Each row is a point on a tangle of strands that fork, close into loops and nearly touch. The rows are in no order.
Two points are linked if the straight distance between their rows is under 49. Some points are linked to none.
z555: [ 27  -9 -17  10   0  -9  -6 -16   5 -29  -8 -23 -10   5 -22 -23 -19 -30
  -7  19 -25  10]
z699: [-38  11  18  11  -4  -2  -5  -3 -12  15   8 -21  11   8  34  -6  -6  11
  14 -25  15   1]
z470: [-13  -4  11  18  -6 -15  18  -5  -5 -17  12 -37  -9   5  15 -38 -26 -16
  18  18   6   7]
z382: [-13  16   4  28  -1 -13   7  -1   9 -13  12 -24   7   3  -1  -6 -11  -9
  32  17   3   4]
z52: [ 28  -1  -4 -34  -2  18  -6  16  -5  14  -5  51 -10  -3 -25  28  32  21
 -21  10   6  -8]
z708: [ 13   0 -22  -8  -6  25  -1   8  33 -17   1  36  -4 -26 -23  18  -7  -2
  14  -1  -8   7]
z459: [ 16  15 -21  26  -1  -7   6   7  33 -12   7 -12  18 -11 -29  -5 -10 -13
  29  41 -25   5]
z57: [-19  15  30 -23   5 -13 -29  -1 -51  18   5 -13 -18  -3  32 -20   3   1
 -24  -8   6 -17]
z901: [  5   3  -8 -17  -8  21  12  12  23 -13  10  44 -14 -24 -12  20  -4   3
  15  -7  10   5]
z919: [ 31 -12 -29  36  -2 -22  -3   0  23  -1  -8 -27  14   8 -18  11  12 -12
  -5  12 -37  12]
z272: [-11   5   7 -17   1  10  -3  10  10  -2  12  40 -13 -16   2  16   0  12
  14 -15  17  -5]
z511: [ -9  -9  16   4   4 -14  25 -15 -33 -25 -27 -33 -33  16  12 -16  13 -14
  -7   4   9   7]
z524: [ 36   5 -16 -20   2  -9 -24  -6  -6  22 -21   2  10   8 -20  20   9  10
 -44 -12 -23 -13]
z419: [  8  21  -4  24   9 -12 -12   2  11 -18   5  -7 -10 -12 -15  -1  -8 -16
  26 -12 -14 -10]
z40: [-29  -2  18 -20   1  12 -14  -9  -7  17  15   8  18   7  29  -5 -20  11
  -7 -13  23  -3]
z968: [-23 -33  23  -1  -2  24   5  22  -5  37  27  34   6 -19  35 -18  13  26
  -2 -40  21   8]
z796: [-23   3   3  28  -3  -2  13  12  20   4  22 -15  26  -9  10 -22 -33   4
  40   7  17  -4]
z274: [ 18  14 -14  26   7 -10 -12   4  23 -15  -4  -8   5  -6 -27  13   1 -13
  15  -3 -23   2]
z758: [ 16  23  -2 -32   5  19  -1   5  -7  30 -15  29  13   7 -20  36  24  27
 -25  -1  11 -24]
z539: [-27   9  28 -32   1   4 -18   6 -37  38  11   7   6  -1  26   1  17  32
 -18  -8  17 -20]
z283: [-25  -3  18  10   1   0  -9  11  -7   6  24 -12  -4 -18  26 -32 -25   0
  16 -31  11 -11]
z337: [-13  -1  -4  -8 -16  29  25  19  23   3  11  40  -1  -1  14  31  -1  12
  19  -9  35   8]
z811: [  6   7   3  24   3 -23   9 -14  -9 -21  -9 -28  -9  14  -7  -9   6 -18
  10  12  -6  11]
z497: [-18 -32  10   3  12  -4  36 -10 -37 -36 -32 -20 -42  14   5 -26  17 -18
  -8   9   6  -1]
z505: [-17 -18   5 -29 -11  22   9  13   2  18  24  52  -1   0  20  13   9  23
  -6   0  35   6]
z630: [ 29  11  -7 -18  -5 -17   2 -21 -18   8 -37 -19  11  25 -11  16   3   6
 -40  -1 -11   2]
z236: [ 25 -25  -6  21   0 -18  27  -2  -1 -27  -5 -28 -27   6 -22 -38  -3 -30
   0  41 -15   9]
z725: [ 34   7  -9 -16   1 -13 -11 -17 -13  18 -31 -12  15  15 -16  16   8  12
 -46  -8 -15  -6]
z499: [ 13  -3  -1 -37 -19  20  14  21   3   3  14  55 -23  -6   4  28  22  15
  -9  11  30  11]
z561: [ -1  31  16 -12   7 -12 -13 -12 -26   5 -12  -4  -3   9   3  12  10   5
 -10 -14   4 -11]
z74: [-35  -3  32 -16   1   4 -24   8 -38  40  14  -3   7  -5  42 -18   8  21
 -16 -22  11 -13]
z500: [ 25 -46 -19  30   4 -26  25  -7   2 -18 -22 -21 -22  14 -18 -11  24 -18
 -14  22 -25  13]
z47: [-31 -13  17 -17   1  22  -6   5  -1  24  24  23  18  -4  29  -6 -10  20
  -5 -17  26  -4]
z829: [-18  23   4  21   0  -8   9 -10   4  -7   6 -24  14  17   2   5  -5  -5
  26  12  13   6]
z617: [ 12   6 -22   0  -4  20  -8   3  36 -19  -1  20   9 -20 -25  16 -14  -5
  22   7 -15   4]
z413: [-33  -8  27  -8   0   2 -25   5 -35  28  13 -20  -3  -5  50 -35  -1   6
 -19 -30   4  -6]
z879: [ -3  22   0 -14   8   8 -13 -13   4  -6  -4  12  10   6  -2  17 -12   1
  -3  -4   2  -2]
z986: [ 11   4  -6  28   0 -24  22   0  10 -11   5 -28  -2  -1 -13 -29 -10 -22
  23  51 -12  10]
z81: [ 30 -30 -31  36 -10 -32   1   2  11  -5 -10 -36   1  15 -11  11  12 -13
 -17  10 -39  15]
z671: [-13  26  28 -33   4  -1 -14   5 -43  30   2  14   5  -4   2   6  18  28
 -21   7  17 -25]
z192: [ 14 -12  -4   5   2 -19  26 -21 -14 -14 -42 -26  -3  35  -7  11  20  -1
 -22  11  -7  14]
z997: [-23  -5  17  23  -2 -16  11   1 -11  -7  13 -42 -10   3  25 -39 -25 -12
  19  -3  12   2]
z306: [ 23  -6 -39  23  -2  20 -10   9  46  -6  -1  -1  27 -13 -29  27   8  -4
  15   7 -35   3]
z91: [ -7  11  14  13   2 -23  11 -13 -25 -18 -15 -31 -20  17  13  -8   8 -13
   8  -2   3   6]
z987: [-11 -22  10  15   4 -15  42 -14 -11 -30 -11 -25 -29  14   0 -25  14 -20
  12  40   0  12]
z877: [ 30 -50 -33  34  -7 -33  13   3   7  -6 -21 -34  -8  18 -11   3  21 -11
 -24  13 -35  11]
z401: [ 27 -16 -33 -15  -4  29 -19   7  38  -3 -10  29  15 -11 -25  33   8   2
 -10  -8 -29   3]
z607: [-36  -5  15  17   0  11  -1   1   4  24  16 -17  24   1  37 -15 -11  14
  16 -33  13   5]
z663: [ 23  -2 -16  -4   1   0 -25 -19  13 -21   1  -7  -4  -7 -23 -14 -26 -25
 -12   8 -24   5]
z253: [ 33  -8 -10  -4   4 -22 -18 -18 -13  -7 -23 -14 -11  11  -9   2   2 -13
 -35 -11 -24   1]
z305: [ 25  -8 -27 -27  -8  38  -2  10  28  -2  -9  42   5  -5 -19  38  18  10
 -10  -4  -5   5]
z328: [ 21 -13  -9  13   1 -12   4 -15  -3 -35  -5 -26 -21   6 -16 -33 -22 -31
   1  22 -15  10]
z494: [-20   5  24   1   0 -11  -9  -2 -31  -2   6 -27 -19   2  35 -28 -11 -12
  -4 -19   8  -4]
z158: [  0  -4   4  20  -3 -21  26   0  -3 -19   7 -33 -14   3  -2 -44 -17 -22
  22  40   4   8]
z33: [-23   1  19  -6   3   4 -18   8  -6   4  27  12  -9 -18  20 -18 -20   2
  11 -24  11 -10]
z989: [-31 -12  24  16   5  19  -4   4  -1  31  18 -14  22  -9  38 -29 -10  13
   8 -45   6   5]
z955: [ 26  -1 -10  -4  -2 -18  16 -27 -15  -5 -39 -26   5  31  -9  13  15   3
 -31   4 -10  10]
z266: [ -9  19  -8  22   1   8  10  10  33 -10  10   8  14 -12 -15  16  -9  -1
  40  13   2  -2]
z194: [-29  -5   1  12  -8  19  18  13  26   5  19  18  19 -10  11   6 -23  12
  31 -12  28   2]
z666: [ 29   6 -13 -22   6  10 -26  -7   8  11 -11  23  10   2 -24  26  11  10
 -25 -10 -19 -12]
z899: [-32   6   4  17  -2   6   6   5  17   3  18  -1  18  -4  10  -1 -24   9
  32 -10  19   1]
z954: [ -1 -16   2 -30 -21  20  16  22   0  15  24  53 -13  -3  20  19  14  19
 -10   7  45  18]
z669: [ 27  -9 -26  -2   1   5 -27  -9  24 -12  -3   1   6 -10 -30  -4 -18 -20
  -6   0 -39   4]
z410: [-21  -9  -3  -4 -18  26  28  19  25   1  19  40   5 -11  10  16 -14  12
  19 -12  36  12]
z781: [ -5  20  26 -27   9 -18 -21  -6 -54  12 -10 -14 -20  -1  19 -13   9  -1
 -29  -6   4 -14]
z371: [-33  21  12  13   0  -4  -1  -2   2   1   8 -11  14   8  17  10  -5   3
  23 -11  17   0]
z970: [ 13  15  15 -25   2 -24  -4 -17 -51   5 -29 -18 -16   8   7 -10  16  -1
 -37  -5  -2  -8]
z843: [  1  29  10 -34   3  20  -5  -5  -7  23  -9  22  19  15  -5  29   8  22
 -17   2  17 -20]
z917: [ -2  17  15 -27  12  -1 -20   4 -19  10   4  34 -12 -11 -11  15  16  13
 -11 -12   5 -18]
z281: [ 17   0   1 -38  -6  11   1  19  -9   9  10  55 -18  -7  -9  30  34  21
  -8  11  20  -1]
z234: [ 22 -36 -11  32   7 -23  33   0   4 -21 -11 -19 -26   8 -23 -23  20 -22
  -2  38 -24  11]
z493: [-27 -15  14 -24  -7  22   0  12  -3  25  22  38   9  -6  24   8   3  25
  -7 -14  34   3]
z770: [ 11   6 -17 -29  -6  36   3   1  26  -3  -3  46   8   3 -12  39   6   8
  -4   7  11   1]
z604: [  1  16  -4 -32   1  35   2  -6  15   7  -7  32  15  12  -6  40   4  14
  -7   4  15  -8]
z749: [-30 -11  27   7   1  -3 -15  10 -32  14  10 -32 -16  -5  50 -43 -12  -7
  -9 -32   4  -5]
z464: [-25   1  17  24   1  -8   0  10  -5   3  19 -30  -1  -7  27 -34 -25  -2
  25 -21  12  -4]
z7: [-26 -28  24   4   6  26   1  13  -3  35  24  14  14 -20  34 -29   2  19
   1 -48  10   3]
z860: [ 26  -1 -31  32   3  -8 -12   6  32  -6  -5 -17  18  -1 -23  21  10  -8
   7   6 -33   8]
z501: [  4  -4   2  23   2 -21  27 -18  -4 -22 -11 -27  -9  19  -6 -13  12 -16
   5  33  -9  15]
z357: [  8  23  13 -15   4 -20   0 -22 -39   0 -29 -20  -9  16   4   3  12   0
 -23  -5   1  -2]
z927: [ 28 -19 -37  -9  -5  10 -35   2  27   3 -12  12  16  -9 -20  24   0  -5
 -20 -18 -37  -2]
z718: [ 21  10 -16  30  -2 -20  16   5  20  -7  10 -21   8  -7 -25 -23  -6 -23
  25  50 -24   7]
z58: [-15  17  18   9   3 -21  -4 -10 -26  -8  -6 -26 -14   9  17  -5  -3  -9
   6 -15   7  -1]
z338: [ 30  -1 -13 -31   6  14 -24   5   6  13  -8  42  -1  -7 -29  26  21  14
 -26  -2 -12 -11]
z362: [-21  14   7 -20   2  10  -9 -11   0   2   6  14  12   7  13  11 -16   9
  -1  -6  17  -6]
z815: [ -4  21 -10  23   3  -7   5   1  22 -11  12  -9  17  -8 -14  -5 -18  -8
  34  30  -5   0]
z973: [ -2  33  22 -29   5  -8 -10  -6 -36  21 -11  -2   6   9   3  10  15  17
 -23  -6  11 -18]
z267: [-13  14 -12  12  -5  21  17  13  36 -15   9  23  16 -10  -9  23 -11   5
  36  11  13   0]
z945: [ 17  13 -11 -11   6   3 -18 -17   8  -1 -14   9  13   8 -17  23  -1  -1
 -15  -5 -14   0]
z144: [ 31 -12 -27   4   1  -3 -31  -2  21  -4  -4   1   5 -12 -25   7   0 -13
 -14 -15 -40  -2]
z60: [-12 -39   6  14  16  -7  41 -13 -19 -29 -25 -16 -36  14 -15 -24  26 -18
   1  31   0   0]
z249: [  2  22   1   7   7  -5 -14   3  11 -15   4  12 -12 -17 -13   5 -12  -8
  20 -16  -8 -12]
z85: [-20   0   3  32  -3 -16  13  13   9   8  20 -29  17  -5  10 -39 -35  -2
  37  18  14  -4]
z232: [-21   1  15 -14   3   8  -7  14  -3   4  21  33 -13 -21  14   0  -7   8
  10 -21  16  -8]
z200: [ 16   1 -35  12  -2  20  -6   6  45 -15  -4   8  20 -20 -32  13  -6  -7
  21  13 -29   7]

A fork is a point with three links, a tip a point with one. Leave the first point through the second and follow the links. Name the first fork or tip that comes.
z413, z74: z57
z7, z989: z371
z401, z305: z758
z464, z997: z815
z40, z362: z666
z60, z987: z91
z699, z607: z968
z232, z272: z860

How many points has the smallest loop of links through each point below? Write 0 if it is on no loop.
z699: 0
z338: 13
z91: 7
z58: 0
